Points, in no order, along strands that fork, close into loops and pass close to each other.
(in the rows, 128 means zero)
Two points are linked if the straight distance between their rows is under 100. Some points are linked to none.
lop: 110 121 113 103 127 148 65 160 104 139 138 120 189 155 109 140 136 176 80 166 142 119 119 171 192 152 111
Buna: 127 144 142 97 103 132 163 118 130 128 152 123 206 154 136 147 164 186 101 119 111 146 143 141 129 94 155
sapu: 80 136 148 109 96 117 128 170 104 123 128 101 191 144 121 113 69 173 147 180 168 113 140 132 151 140 165
pap: 99 136 130 139 154 101 149 118 70 131 145 111 82 100 67 150 47 97 151 87 173 98 163 86 149 122 122
Sadal: 115 193 145 112 144 144 126 103 155 121 102 125 150 176 139 119 193 106 113 162 125 134 128 123 87 92 157
Fera: 107 105 165 133 114 111 155 131 87 135 131 125 127 157 102 94 79 171 143 147 182 93 135 119 147 133 114
rimo: 129 87 173 152 160 150 115 138 123 131 134 150 111 145 136 112 105 159 129 138 159 84 100 143 143 151 93
nuru: 175 117 76 167 178 110 137 137 109 115 125 163 55 102 95 93 80 116 162 132 148 113 122 112 155 117 65
tasi: 182 107 140 158 206 149 134 129 137 122 108 173 103 113 150 109 97 114 172 124 151 93 85 128 140 86 90
rav: 148 127 56 153 161 123 139 129 96 111 111 166 67 96 86 90 69 103 135 131 135 131 141 100 129 119 46
Fina: 144 142 111 135 127 89 138 142 175 121 142 122 112 99 136 137 156 168 149 56 89 154 121 125 133 95 163
lamog: 106 163 116 112 122 126 162 111 126 122 142 120 160 160 182 100 176 117 122 186 131 158 119 135 71 134 156
pebi: 100 125 90 90 143 150 84 147 96 115 139 104 224 152 134 126 148 161 63 168 136 131 122 190 167 129 121
vegug: 151 124 82 138 105 87 158 132 147 124 91 158 92 68 132 115 96 86 135 62 82 171 170 99 140 141 105
Vudi: 66 173 161 115 145 145 122 105 120 150 127 74 175 141 105 113 85 147 164 166 150 139 143 126 134 109 196
ber: 100 160 153 118 172 154 111 63 145 155 137 104 142 133 106 87 93 92 150 141 140 123 122 108 112 92 181
dudez: 182 106 155 144 132 133 154 149 169 104 120 140 114 88 142 149 135 112 161 82 117 104 101 126 180 120 112
Zovi: 109 165 105 139 144 143 111 66 113 156 158 130 97 121 128 82 63 51 117 167 112 162 136 91 118 129 135
Borav: 89 171 157 126 126 138 131 101 108 152 141 80 137 146 110 114 75 124 159 158 145 127 134 95 151 126 199
kasa: 175 82 112 129 155 157 169 102 124 112 116 175 117 126 130 101 100 107 153 130 131 114 125 115 142 138 56
repi: 87 196 133 93 137 115 97 125 89 158 132 127 168 187 114 119 114 183 101 170 136 157 132 125 153 124 176
Fab: 143 98 122 156 125 121 70 154 154 130 111 146 99 128 155 136 175 120 125 136 125 111 105 169 111 171 112
Lipez: 100 144 94 130 158 119 83 111 150 131 124 142 69 124 134 106 110 69 116 149 127 184 143 104 53 106 140
Tov: 134 147 76 136 149 95 120 151 92 115 146 119 72 57 71 102 66 87 160 95 154 110 129 101 130 128 109
vod: 142 141 53 152 143 104 116 155 93 100 118 137 65 58 84 72 75 78 157 125 125 133 140 118 116 134 75
kefi: 103 162 136 129 158 141 130 96 146 119 99 79 94 119 111 146 171 119 158 150 110 162 143 114 108 109 160
vigum: 149 149 138 132 110 109 172 106 56 127 144 152 102 163 90 144 59 92 147 116 149 99 140 85 149 128 149
ras: 111 114 102 116 119 138 121 159 97 107 131 87 228 122 154 119 137 148 64 157 142 113 94 209 151 143 131
vagab: 164 99 140 149 153 166 142 129 122 120 123 156 129 144 170 116 152 96 140 154 158 65 96 139 164 142 78
guted: 120 111 167 148 140 161 138 146 100 116 143 125 186 136 181 112 137 116 104 156 172 70 85 189 167 153 92
Mepig: 143 134 103 91 136 160 130 120 164 82 136 102 99 111 154 151 169 145 145 125 114 128 126 103 113 115 159
gazos: 177 120 65 150 144 130 165 142 120 86 74 157 105 61 102 99 87 84 160 88 90 149 151 132 126 142 68
geva: 125 139 97 134 142 97 99 143 104 121 128 97 66 68 77 103 80 117 170 101 136 111 122 105 110 132 144
Zage: 126 143 124 134 104 136 137 126 151 127 177 121 160 145 171 155 186 161 56 101 107 125 119 138 159 89 130
zav: 108 138 138 139 86 97 146 137 74 151 145 124 119 164 143 96 118 153 116 178 168 112 119 124 144 176 142
zotut: 132 145 71 128 156 123 140 128 107 112 92 113 105 25 93 110 90 42 156 93 100 165 157 111 100 149 105
Dizu: 184 100 95 156 155 122 139 157 136 89 91 185 87 74 136 80 96 77 151 110 98 141 123 148 125 133 74
gasi: 127 125 108 118 145 156 152 97 101 135 115 101 114 110 80 121 71 66 186 125 136 126 145 82 126 152 99
nonaf: 158 96 97 117 129 177 143 129 127 110 145 117 118 137 101 141 84 115 189 133 143 81 133 93 145 148 108
pilug: 150 170 122 106 152 146 142 136 130 129 126 148 161 153 101 166 186 189 90 147 81 164 179 164 104 92 127
Tanok: 100 142 148 116 123 124 89 116 119 155 101 88 113 129 70 135 117 161 152 129 143 126 138 109 125 139 148
Dif: 110 95 163 119 120 120 146 109 99 138 118 117 132 136 87 84 98 130 152 136 170 118 128 108 107 135 90
nif: 119 153 126 138 118 92 112 94 75 155 147 143 69 120 97 119 66 68 100 126 145 133 134 81 115 134 129
Sofu: 167 142 145 145 119 131 118 153 141 150 129 138 156 109 101 187 178 173 95 128 69 154 145 185 156 98 122
fuvar: 157 91 168 155 122 118 119 139 146 159 124 170 143 132 117 151 153 150 104 110 96 140 108 174 101 141 94
gop: 132 114 115 110 126 103 118 103 141 127 98 130 103 77 112 118 117 70 131 94 122 165 138 104 66 125 112
soka: 138 105 121 130 131 148 109 140 137 107 135 99 67 98 104 136 117 155 168 132 132 111 123 114 143 145 136
pipo: 160 104 127 152 140 150 111 162 148 101 129 101 72 85 110 126 122 139 176 139 129 104 106 134 166 139 112
ler: 88 170 104 93 144 154 95 114 118 123 135 106 146 174 158 111 176 162 93 164 151 111 133 132 107 139 156
Feved: 120 156 128 104 82 104 173 113 134 141 153 117 192 160 156 129 173 155 103 119 117 147 132 115 122 100 156
duz: 123 166 138 101 93 141 148 110 126 116 108 71 180 128 141 114 167 100 124 175 145 126 120 122 121 104 168
ton: 121 75 162 141 163 135 136 157 150 106 97 111 128 88 93 155 100 149 188 86 142 91 132 152 144 126 123
kedeg: 148 123 80 131 125 135 146 112 78 137 149 152 89 160 109 107 73 103 140 146 140 115 127 80 134 167 84
fizas: 152 73 122 126 140 163 124 136 138 110 139 143 118 136 126 131 75 140 175 124 163 59 134 115 139 128 104
kape: 129 93 137 126 90 116 144 111 127 137 133 149 152 151 174 124 186 111 114 135 119 130 120 148 112 167 114
sadug: 135 103 137 83 115 136 162 84 130 134 112 112 146 117 117 129 105 88 170 93 133 126 141 91 104 131 142
bedu: 157 80 171 126 126 109 151 127 157 136 120 163 145 111 115 136 115 132 140 54 142 106 112 129 125 118 103
Zoma: 145 139 119 107 92 143 142 99 139 130 100 117 124 132 143 125 160 68 148 159 115 139 146 93 116 137 134
per: 102 117 102 128 135 112 69 121 118 152 132 134 80 143 136 115 135 139 105 124 138 125 118 129 78 164 131
zetep: 133 119 150 84 93 117 180 88 134 143 133 114 173 130 144 119 121 108 157 101 127 140 132 92 113 120 164
timo: 108 148 106 132 159 109 97 124 158 117 102 133 87 121 124 122 133 87 133 134 120 187 143 124 41 93 151
Led: 120 118 102 119 128 151 148 98 109 119 95 138 97 84 110 107 78 53 128 140 105 181 167 102 92 152 82
noki: 93 120 158 133 118 125 141 127 90 128 144 93 82 135 89 149 68 158 152 118 150 112 157 106 166 150 152
ves: 113 169 116 96 163 147 86 124 129 146 112 129 143 159 82 138 150 192 111 150 115 159 142 136 99 117 141
Delu: 115 75 135 138 184 119 141 141 121 102 119 104 103 67 80 122 76 132 183 83 159 96 135 139 124 128 105
dobo: 129 124 109 126 142 116 98 138 127 123 128 92 62 87 97 120 106 152 163 115 126 133 113 118 108 139 147
gepa: 126 127 125 114 113 152 99 135 122 135 122 125 185 145 125 148 194 167 84 153 119 123 127 173 127 136 122
zin: 137 130 119 132 146 127 99 147 151 114 127 124 116 101 99 140 158 195 137 113 84 166 113 167 84 113 146
fubib: 132 199 111 80 147 138 150 132 112 119 123 131 226 173 122 133 182 158 74 155 124 134 145 163 112 93 142
zoges: 166 89 132 121 94 169 156 132 126 92 141 108 147 111 159 138 157 91 108 141 133 92 113 128 174 137 111
lopob: 108 110 139 138 118 152 126 165 94 109 139 95 202 132 166 107 122 141 82 160 166 88 87 201 170 151 121
vetiv: 118 184 144 129 145 140 135 118 166 99 106 133 120 175 148 130 187 89 123 159 116 155 149 112 84 89 146
nopur: 156 149 100 100 98 128 156 92 159 127 106 136 114 121 150 143 150 76 142 112 101 149 149 74 133 122 146
lise: 129 123 120 105 108 131 113 112 101 157 134 121 120 161 113 114 83 116 148 140 166 82 125 84 116 155 145
movev: 156 127 198 161 175 142 135 153 143 129 104 168 116 127 160 139 148 118 138 125 134 113 76 153 129 119 76
Bafu: 120 165 114 114 102 132 137 142 106 139 133 79 178 130 156 103 112 115 137 200 183 99 101 115 128 141 187
vom: 102 156 126 104 114 137 77 140 125 137 108 93 119 139 96 150 121 169 130 148 151 112 142 103 156 135 170
Dofet: 134 156 114 89 163 166 120 130 116 133 131 135 178 151 91 154 166 203 103 162 98 162 161 161 122 110 123
gab: 97 155 103 141 187 143 117 73 132 141 114 101 98 68 107 108 94 32 138 132 99 174 152 106 111 122 128
mekis: 102 149 141 119 87 91 126 138 58 136 141 139 143 165 137 121 118 176 96 151 154 117 132 133 176 174 159
fug: 102 151 138 124 157 103 164 98 151 150 113 91 140 115 100 162 153 139 148 65 98 165 154 108 109 99 163
sov: 135 76 181 118 117 145 146 135 142 108 114 148 185 145 129 129 113 142 156 124 162 70 133 144 142 125 113
Gis: 155 120 118 122 103 103 151 113 160 122 95 124 103 95 123 146 158 99 160 89 104 148 140 103 131 131 133
mego: 168 104 124 147 115 99 149 144 161 112 102 131 102 82 126 135 148 111 166 79 101 131 117 132 151 136 121
datap: 160 148 171 150 109 140 118 166 136 156 141 137 177 116 125 188 159 149 70 105 82 130 116 169 175 102 109
Nul: 147 115 151 149 129 116 119 155 93 113 144 163 82 156 136 151 105 168 106 119 161 74 125 126 197 150 132
sego: 101 152 145 117 83 126 150 149 78 112 148 110 135 154 127 151 63 144 145 164 152 90 162 103 181 135 189
kore: 133 167 152 139 102 110 156 90 64 145 146 128 98 149 105 139 69 92 142 139 139 119 132 88 158 139 182
guboz: 110 124 89 126 134 132 102 116 148 117 123 136 105 162 177 140 198 118 115 148 126 136 144 138 78 145 134
peg: 137 160 110 113 94 144 144 128 99 140 146 89 152 145 138 103 106 88 160 199 165 99 116 93 142 146 157
sese: 118 192 147 98 122 142 148 104 144 113 107 92 181 156 141 125 184 108 118 150 140 126 134 122 122 76 171
bavep: 172 96 116 151 184 152 133 136 131 114 129 158 99 133 126 121 84 132 174 126 162 61 108 120 160 99 94
baz: 111 124 118 122 134 128 102 123 157 116 127 115 84 120 119 137 154 162 121 147 109 168 126 140 72 125 140
vazi: 120 116 171 159 164 159 96 147 112 146 145 150 107 157 162 126 121 154 116 138 161 77 93 161 159 165 89
ribo: 160 90 158 146 165 142 164 140 156 104 95 132 120 95 115 148 115 122 194 89 143 85 123 134 163 110 104
lofab: 153 100 143 119 132 155 80 155 160 115 118 135 136 113 140 153 140 156 135 113 142 80 98 147 143 144 137
Rut: 136 125 140 129 103 110 144 122 67 119 153 152 75 156 132 147 101 153 110 125 140 93 139 100 161 164 153
siku: 87 181 133 95 152 133 83 115 109 168 122 121 165 171 72 125 101 185 117 156 129 164 153 122 130 116 160
dube: 124 97 170 129 95 130 161 129 155 124 141 101 171 111 120 174 142 157 140 80 121 120 142 131 177 107 142
zop: 120 111 76 134 133 98 79 133 110 137 145 149 55 107 134 107 99 98 110 128 144 136 126 113 75 163 113
Fud: 183 104 109 136 101 124 168 122 153 131 118 182 121 122 165 126 125 95 128 92 107 116 133 100 181 140 82
rep: 116 122 139 138 132 98 136 125 85 129 137 124 70 114 78 134 54 136 141 99 163 104 147 89 145 132 130
gata: 120 132 85 127 109 136 133 96 84 150 159 138 89 163 142 95 90 89 133 169 128 128 125 84 117 180 119
zaro: 132 164 103 143 134 128 125 152 160 141 180 142 144 160 154 164 183 179 46 102 96 123 138 151 152 81 120
nobem: 164 131 136 185 112 84 109 174 159 166 141 164 125 111 123 158 145 150 121 93 65 169 119 179 117 101 134
Pana: 177 103 72 107 132 172 133 125 131 111 128 127 110 122 104 141 100 103 183 115 124 104 117 86 129 156 103
pifi: 101 142 102 82 99 139 104 161 104 108 117 76 213 140 148 119 115 149 96 180 168 108 125 148 149 120 166
neta: 172 96 146 156 138 147 154 130 141 111 108 170 112 127 176 121 156 82 128 147 126 100 112 138 167 140 61
Pas: 159 131 99 122 128 133 112 145 171 79 129 112 108 105 158 151 194 151 120 110 105 122 108 137 123 105 159
Gafit: 151 199 111 100 135 134 159 140 115 134 143 156 190 169 115 151 190 171 61 136 90 136 182 156 125 86 123
dob: 91 117 128 126 100 130 112 169 90 120 153 104 181 149 156 110 109 173 97 171 175 85 115 164 179 165 134
febad: 96 147 153 124 150 130 140 65 141 144 115 106 124 118 120 109 123 71 138 129 104 185 145 107 79 105 145
tutuf: 110 166 137 118 167 143 115 61 145 146 146 130 132 155 133 64 104 88 124 161 131 137 112 113 88 106 169
rap: 149 109 170 133 151 152 101 173 159 123 126 141 170 93 105 175 113 188 144 84 99 134 106 182 140 123 140
musok: 111 145 112 111 115 138 163 113 129 96 158 116 162 150 196 119 208 128 89 150 122 132 124 145 101 120 143
budo: 136 77 110 121 103 112 142 98 139 135 130 171 123 139 177 121 149 91 114 107 110 140 133 135 93 172 100
badis: 127 89 139 158 132 85 107 151 137 125 117 145 107 74 86 115 124 122 133 96 114 160 111 168 72 122 90
Gasuz: 128 100 146 157 156 105 129 135 103 129 127 139 65 115 83 111 78 159 138 110 165 106 129 116 148 123 99
Nor: 128 116 88 127 178 124 157 124 100 105 100 111 102 40 84 117 86 70 165 85 127 132 151 107 122 147 77
fafif: 121 136 71 133 114 77 147 127 176 138 103 138 89 98 146 118 117 105 133 73 88 191 166 89 126 113 131
ked: 152 85 140 116 125 93 159 105 139 127 113 155 133 85 104 120 105 103 136 51 139 132 134 113 116 118 84
Mebe: 126 151 78 128 106 87 144 130 185 140 121 150 97 143 169 130 144 111 117 94 100 186 171 74 125 99 132
dolu: 163 124 148 180 115 96 108 174 156 178 135 186 135 126 144 170 157 139 104 97 80 146 112 182 121 121 109
dotus: 89 145 149 120 133 115 85 98 116 172 112 101 103 110 72 118 98 127 124 117 149 132 130 104 90 119 140
pona: 110 138 123 127 152 147 129 85 114 150 133 81 93 106 90 126 76 81 173 124 131 136 136 88 132 137 140
dev: 146 131 135 145 132 136 114 145 153 122 123 126 128 107 103 169 182 181 112 125 79 163 125 176 117 109 131
Dud: 108 98 148 128 127 112 119 155 105 113 118 166 115 161 102 140 51 179 137 112 168 62 167 118 170 126 132
Lizol: 141 140 92 129 119 132 164 109 69 136 155 136 98 161 93 126 44 100 153 131 146 118 133 69 146 146 107
Mirus: 118 94 117 109 120 109 132 88 142 137 137 157 124 135 154 126 154 111 100 107 107 173 137 126 55 132 119
Pav: 123 82 162 102 102 143 135 152 127 124 121 133 216 147 139 124 127 160 135 139 163 85 128 158 131 147 131
zoti: 122 174 131 114 143 171 167 75 136 114 142 86 138 136 151 96 136 86 159 185 124 143 124 95 124 109 170
fivak: 125 89 193 133 157 171 110 160 139 133 124 149 170 128 101 156 94 182 140 115 124 120 109 171 143 131 102
fonuz: 99 111 138 86 88 153 131 146 127 86 121 80 217 128 136 145 127 154 109 155 143 112 143 148 148 108 162
sutid: 148 77 160 160 128 107 122 140 150 136 105 164 103 107 119 126 141 121 125 113 115 149 107 158 99 132 84
vor: 156 133 208 152 151 141 139 154 140 137 120 167 150 137 164 165 146 127 120 103 126 106 83 151 146 123 90
deru: 154 83 134 153 120 108 128 135 157 115 85 162 87 115 116 111 139 100 145 131 129 137 127 131 112 139 78
fozi: 152 118 163 174 108 96 142 157 168 158 127 176 115 128 161 143 142 108 111 91 110 140 110 124 169 123 80
Tuz: 106 150 149 86 130 154 151 111 123 119 130 105 210 150 116 142 148 178 130 138 125 150 144 136 107 102 165
vud: 110 121 135 117 134 103 94 117 119 147 113 104 106 77 75 120 112 100 133 109 149 145 123 119 68 127 108
vad: 124 110 143 159 69 104 161 130 154 144 144 126 133 131 149 145 175 126 100 129 90 161 138 129 168 104 108
puda: 116 120 140 120 99 134 135 141 87 120 162 112 94 147 123 153 85 159 135 145 147 97 145 94 177 150 161
pufe: 110 185 137 114 172 139 99 114 130 146 102 119 136 153 73 135 146 164 120 142 108 171 144 136 61 100 143
veser: 114 185 121 119 184 115 107 130 147 123 99 117 117 125 78 131 147 156 139 113 103 172 141 149 49 85 155
pogi: 117 111 145 140 103 86 167 100 135 166 138 130 132 134 103 149 145 145 115 90 84 188 152 128 96 100 117
buzil: 155 125 174 173 173 143 110 176 140 113 113 145 84 110 157 132 134 124 145 145 137 105 67 150 141 137 94
Gil: 129 127 126 108 79 131 158 131 114 102 125 73 179 116 149 113 172 114 111 178 145 121 113 144 138 116 142
pera: 123 129 117 117 115 139 144 118 135 103 160 118 160 146 182 146 199 147 64 114 114 123 122 154 129 107 134
zekof: 78 162 150 84 134 162 119 123 126 131 113 92 211 150 106 129 112 169 154 160 145 142 147 127 118 103 179
soluz: 106 109 104 114 121 134 128 90 107 145 147 136 100 147 164 87 118 92 124 164 122 149 128 107 81 174 111
masi: 114 97 84 153 121 130 78 135 146 118 121 143 82 153 176 139 189 109 121 160 131 133 138 147 98 169 126
Mimim: 86 120 165 111 105 120 133 143 97 146 121 107 173 148 91 106 64 170 161 160 166 117 144 131 136 139 149
Fus: 125 122 92 144 138 108 119 134 170 113 139 168 121 165 184 160 208 133 103 104 105 155 143 153 83 121 138
Rasig: 142 107 138 136 77 127 160 134 158 131 167 119 145 118 169 144 142 118 101 91 123 103 116 101 209 114 112
Valu: 90 130 125 145 92 113 129 135 91 143 149 110 136 151 158 94 156 147 112 195 151 127 116 144 119 178 127
bige: 124 174 140 94 152 131 153 105 163 105 127 130 121 151 130 147 168 155 120 95 110 142 135 107 80 94 152
sader: 92 138 128 118 122 126 137 94 116 142 139 119 121 162 163 85 133 108 125 187 126 172 119 122 66 147 146
Pimo: 115 146 74 131 142 118 83 120 116 136 130 141 54 105 122 110 83 61 115 145 127 163 140 89 81 135 128
Ligi: 144 96 143 118 146 143 62 171 147 127 113 143 135 119 117 142 104 182 142 112 155 81 103 151 143 150 127
nub: 108 158 140 140 127 127 142 86 87 159 147 91 99 142 97 130 65 88 166 142 135 120 144 82 167 128 171
Neza: 116 184 155 104 183 147 159 85 166 103 127 122 117 139 128 130 145 119 150 100 115 145 133 101 83 90 163
kidel: 136 169 115 127 147 105 155 139 173 109 143 137 110 134 123 152 174 179 115 83 94 155 137 122 95 85 143
nuv: 148 114 138 127 132 111 133 143 168 114 146 117 133 85 129 160 133 174 158 43 99 129 112 140 146 114 165
kudom: 146 131 81 117 88 155 157 140 84 120 157 102 148 153 146 107 113 97 153 185 162 76 114 106 151 164 121
Zek: 109 114 87 113 110 165 108 121 100 97 155 78 146 134 176 116 165 131 75 161 151 84 119 162 144 146 146
Ger: 92 178 101 100 119 129 110 157 105 125 127 84 206 148 160 108 119 148 103 186 183 108 108 139 135 139 190
noku: 113 199 116 90 147 144 123 131 108 129 117 111 216 168 124 111 172 163 95 187 140 147 127 155 107 109 146
lal: 114 95 177 124 111 116 139 109 108 149 107 112 147 130 73 111 124 143 143 131 149 136 131 129 99 135 94
Bodo: 152 150 96 106 127 135 120 141 115 132 137 119 214 148 128 161 170 155 28 112 93 129 140 175 173 76 124
Vegim: 110 91 168 120 120 122 164 117 138 133 126 104 156 115 95 162 136 156 157 71 117 136 150 133 139 124 139
vut: 89 149 111 125 94 105 119 164 66 125 152 108 173 151 158 120 118 169 78 169 174 110 123 156 189 169 158
venu: 109 104 139 105 115 119 84 149 108 139 126 148 130 162 106 132 70 180 126 115 168 86 146 117 154 154 143
git: 149 108 122 159 118 110 63 181 156 126 107 144 108 117 132 137 173 142 134 140 107 129 92 176 104 139 131
tal: 135 121 107 124 105 143 116 116 141 125 110 112 89 137 136 128 159 92 145 174 124 137 137 98 113 147 129
Nari: 107 174 144 136 135 98 105 83 97 153 148 133 63 137 113 132 88 93 90 127 125 150 133 90 115 117 182
luk: 175 113 126 166 205 134 129 141 135 120 101 191 84 109 159 91 105 101 154 132 128 120 82 140 125 106 63
Rira: 94 137 128 100 105 139 82 154 107 131 125 108 166 157 103 145 127 186 105 166 154 125 138 131 182 140 140
rali: 134 83 174 153 168 129 117 130 120 124 123 143 93 119 97 109 92 161 140 115 163 101 107 132 136 125 85
vuneg: 120 167 94 143 132 122 97 94 108 153 140 141 63 110 104 115 62 45 117 149 122 157 142 78 116 137 118
taruf: 171 115 82 139 137 150 176 114 121 104 78 156 100 82 103 121 96 89 158 99 85 148 163 110 138 156 72
vofev: 118 110 127 155 120 149 105 140 105 133 164 130 95 151 166 123 143 137 106 165 148 75 106 148 174 180 103
sisi: 124 98 154 142 124 140 146 146 101 123 146 130 124 158 126 105 93 170 140 163 174 74 126 123 171 135 108
bapes: 119 128 97 128 143 108 111 135 152 99 109 119 80 102 123 121 147 117 149 124 95 187 133 134 57 110 145
Pib: 136 105 146 182 90 88 140 150 179 163 145 155 108 126 142 145 142 127 114 96 88 171 134 128 155 118 85
zir: 157 81 174 125 122 117 139 130 157 151 148 168 154 134 151 144 119 143 119 57 129 108 98 134 134 137 109
Rasog: 146 77 115 172 112 106 117 165 173 121 120 178 99 127 185 151 157 97 121 111 100 182 132 154 116 144 120
kir: 113 164 122 127 88 95 156 107 154 162 142 124 155 165 136 137 176 144 111 106 108 154 149 99 128 86 139
Rine: 121 105 93 151 117 146 113 128 108 130 162 142 67 154 166 119 141 113 118 157 134 91 120 134 152 192 96
noroz: 136 84 157 101 103 143 166 116 130 115 112 124 164 133 115 131 112 121 181 113 156 93 148 114 130 129 128
fogo: 124 88 174 124 114 127 144 118 128 141 113 121 155 122 74 143 140 161 145 108 122 142 131 151 117 125 108
gemum: 90 141 92 113 129 160 87 123 108 109 152 90 122 154 171 127 174 153 69 163 145 90 132 143 145 148 142
tikav: 139 103 150 157 139 157 141 137 104 113 136 141 154 148 181 106 159 107 117 164 173 56 92 162 171 145 79
zozir: 139 104 119 120 127 84 136 123 137 120 100 155 120 57 100 112 115 75 121 66 132 150 140 115 85 123 75
mas: 179 108 136 166 167 120 127 167 147 98 107 180 79 89 154 90 104 91 159 121 96 131 87 153 126 128 81
pevi: 153 121 171 142 128 119 122 168 170 135 140 132 156 89 124 174 121 170 147 52 101 122 100 157 163 111 151
zan: 156 118 100 120 125 160 185 90 111 113 93 124 123 109 99 124 96 75 179 117 106 144 156 91 140 157 87
Fumo: 167 117 134 175 160 137 106 171 145 110 131 144 61 107 136 115 122 129 154 151 134 89 82 142 162 140 99
sefup: 126 101 141 116 108 137 112 117 122 141 131 131 162 147 140 125 178 154 109 139 133 117 114 158 111 162 118
Fovu: 91 163 102 142 113 125 104 112 106 143 142 122 69 176 165 117 148 116 110 188 135 137 139 104 115 147 159
Votu: 122 124 133 85 134 168 125 122 156 94 127 86 132 118 133 160 153 159 142 123 132 114 134 113 122 109 169
ruluf: 143 100 106 144 110 125 109 132 132 125 105 143 66 131 122 115 131 103 150 163 132 125 134 112 115 159 95
rure: 103 149 112 137 177 134 132 78 151 125 94 119 92 86 120 118 110 41 139 128 98 201 160 110 89 110 139
tor: 111 106 135 90 106 175 123 132 140 94 130 81 155 120 130 154 136 164 133 144 136 104 142 128 145 121 160
moni: 126 98 134 164 109 68 150 133 157 159 130 145 108 100 106 148 138 129 124 72 80 185 144 139 115 112 105
fega: 108 168 120 139 140 130 123 68 111 163 164 131 114 149 145 68 78 76 126 174 123 143 113 104 115 126 168
tamu: 89 195 162 137 139 108 109 85 104 159 145 133 104 168 124 106 99 137 93 147 126 148 126 110 127 106 197
taf: 119 106 128 127 103 92 143 99 139 160 143 158 140 152 131 138 153 127 95 101 89 185 146 129 67 113 118
sebim: 113 87 119 128 184 122 158 122 107 111 116 105 108 63 79 126 83 95 170 82 159 117 148 102 116 132 92
zem: 140 110 103 157 128 104 108 159 180 116 135 167 110 134 185 161 188 133 106 109 94 161 126 170 101 116 142
Fep: 115 98 145 108 139 140 66 159 127 147 118 149 156 154 105 132 98 187 118 125 160 88 121 150 144 159 116
vof: 98 185 131 107 154 154 103 105 135 134 121 113 130 180 137 117 159 143 114 174 143 119 125 114 100 112 163
fike: 137 184 104 133 136 117 143 152 170 130 166 143 134 163 129 158 184 192 78 93 93 138 160 130 127 83 124
sir: 78 164 121 141 101 115 110 126 97 148 143 110 108 181 149 112 162 147 93 199 138 146 135 131 113 139 156
Guzif: 158 117 145 163 112 78 112 173 152 120 129 148 122 87 119 123 147 133 154 77 73 157 96 183 118 114 141
Zef: 147 88 144 176 111 107 133 150 160 134 114 192 118 146 192 144 163 81 112 110 111 145 126 150 141 151 86
salef: 105 166 165 120 134 119 179 72 138 142 126 111 166 141 131 107 150 105 138 133 103 180 133 111 96 93 161
lipi: 117 102 147 93 97 151 117 160 129 105 124 117 243 137 131 149 126 159 106 145 138 101 134 172 155 125 138
gurev: 89 150 106 118 136 109 65 117 111 166 129 132 94 169 129 125 136 163 99 132 143 122 128 119 99 160 155
Kavo: 158 98 97 109 95 167 152 123 107 109 148 116 151 141 157 118 136 101 142 165 153 74 111 122 149 162 113
bupiz: 159 109 101 139 97 98 152 134 172 141 111 174 98 108 154 113 108 106 125 71 100 146 145 97 167 147 89
nolir: 137 114 136 126 84 122 154 131 166 130 149 103 138 111 138 156 153 135 126 81 128 116 139 100 191 103 134
Midu: 109 164 99 139 104 95 146 131 179 150 147 139 111 172 153 134 172 136 108 104 108 171 164 85 125 89 125
Vafoz: 125 93 107 143 127 88 91 156 142 107 125 143 99 87 116 110 133 112 129 113 104 185 119 168 56 111 122
liv: 158 111 146 127 138 171 83 164 157 106 127 124 140 103 178 162 156 127 105 110 129 78 82 162 150 144 138
Vol: 154 122 123 134 131 147 103 148 167 97 147 124 126 98 175 168 185 146 89 99 101 113 88 152 143 115 151
vasev: 140 96 150 122 80 145 145 138 121 100 132 95 166 115 151 132 170 121 95 150 142 104 110 155 158 123 119
Poma: 147 140 110 102 117 147 114 135 118 131 126 127 212 144 121 158 193 153 62 139 98 123 136 188 155 109 121
Niva: 118 133 150 95 106 139 165 104 118 141 135 98 194 129 152 109 104 114 168 145 148 135 116 113 93 132 181
Nizup: 135 163 130 110 119 161 149 73 134 136 123 98 144 129 131 110 131 62 173 165 112 146 125 91 127 123 157
Fam: 93 199 152 124 130 107 114 107 89 167 143 126 151 176 134 100 99 152 103 162 146 142 119 118 134 124 204
rusa: 163 135 171 169 129 78 137 178 156 148 137 164 130 90 134 123 112 134 148 53 90 143 73 157 139 106 113
kesa: 151 127 195 153 118 142 127 163 147 141 129 140 155 116 143 176 161 134 99 102 111 117 91 158 170 122 101

A fork is a point with three links, a tip a point with one. Leave the first point through the second and follow the links. Name the first fork or tip that comes.
bavep; tasi => nub
Fep; Ligi => fonuz
Fovu; sir => lopob
Vol; liv => Dud
gata; soluz => kidel
kudom; Kavo => Sadal
mas; luk => Pana

A tip is a point with one link. Name the tips that can be reached along the links from each point below, in the order of the rows.
sefup => vad, Bodo, git
taruf => Fud, Pana, fivak, Neza
Rira => neta, zir, Fovu
pifi => vetiv, Dud, Zek, Niva
febad => gab, salef

Name the points in between on the shortest way along the links from the first point to the second, in order.
Fina; gata => kidel fike zaro Zage pera musok lamog sader soluz
siku; bapes => repi Fam tamu Nari nif vuneg Pimo Lipez timo
Poma; Rasog => gepa sefup kape budo Mirus taf pogi moni Pib fozi Zef
movev; vuneg => vor kesa datap Sofu dev zin baz bapes timo Lipez Pimo
rali; sapu => rimo sisi Fera Mimim
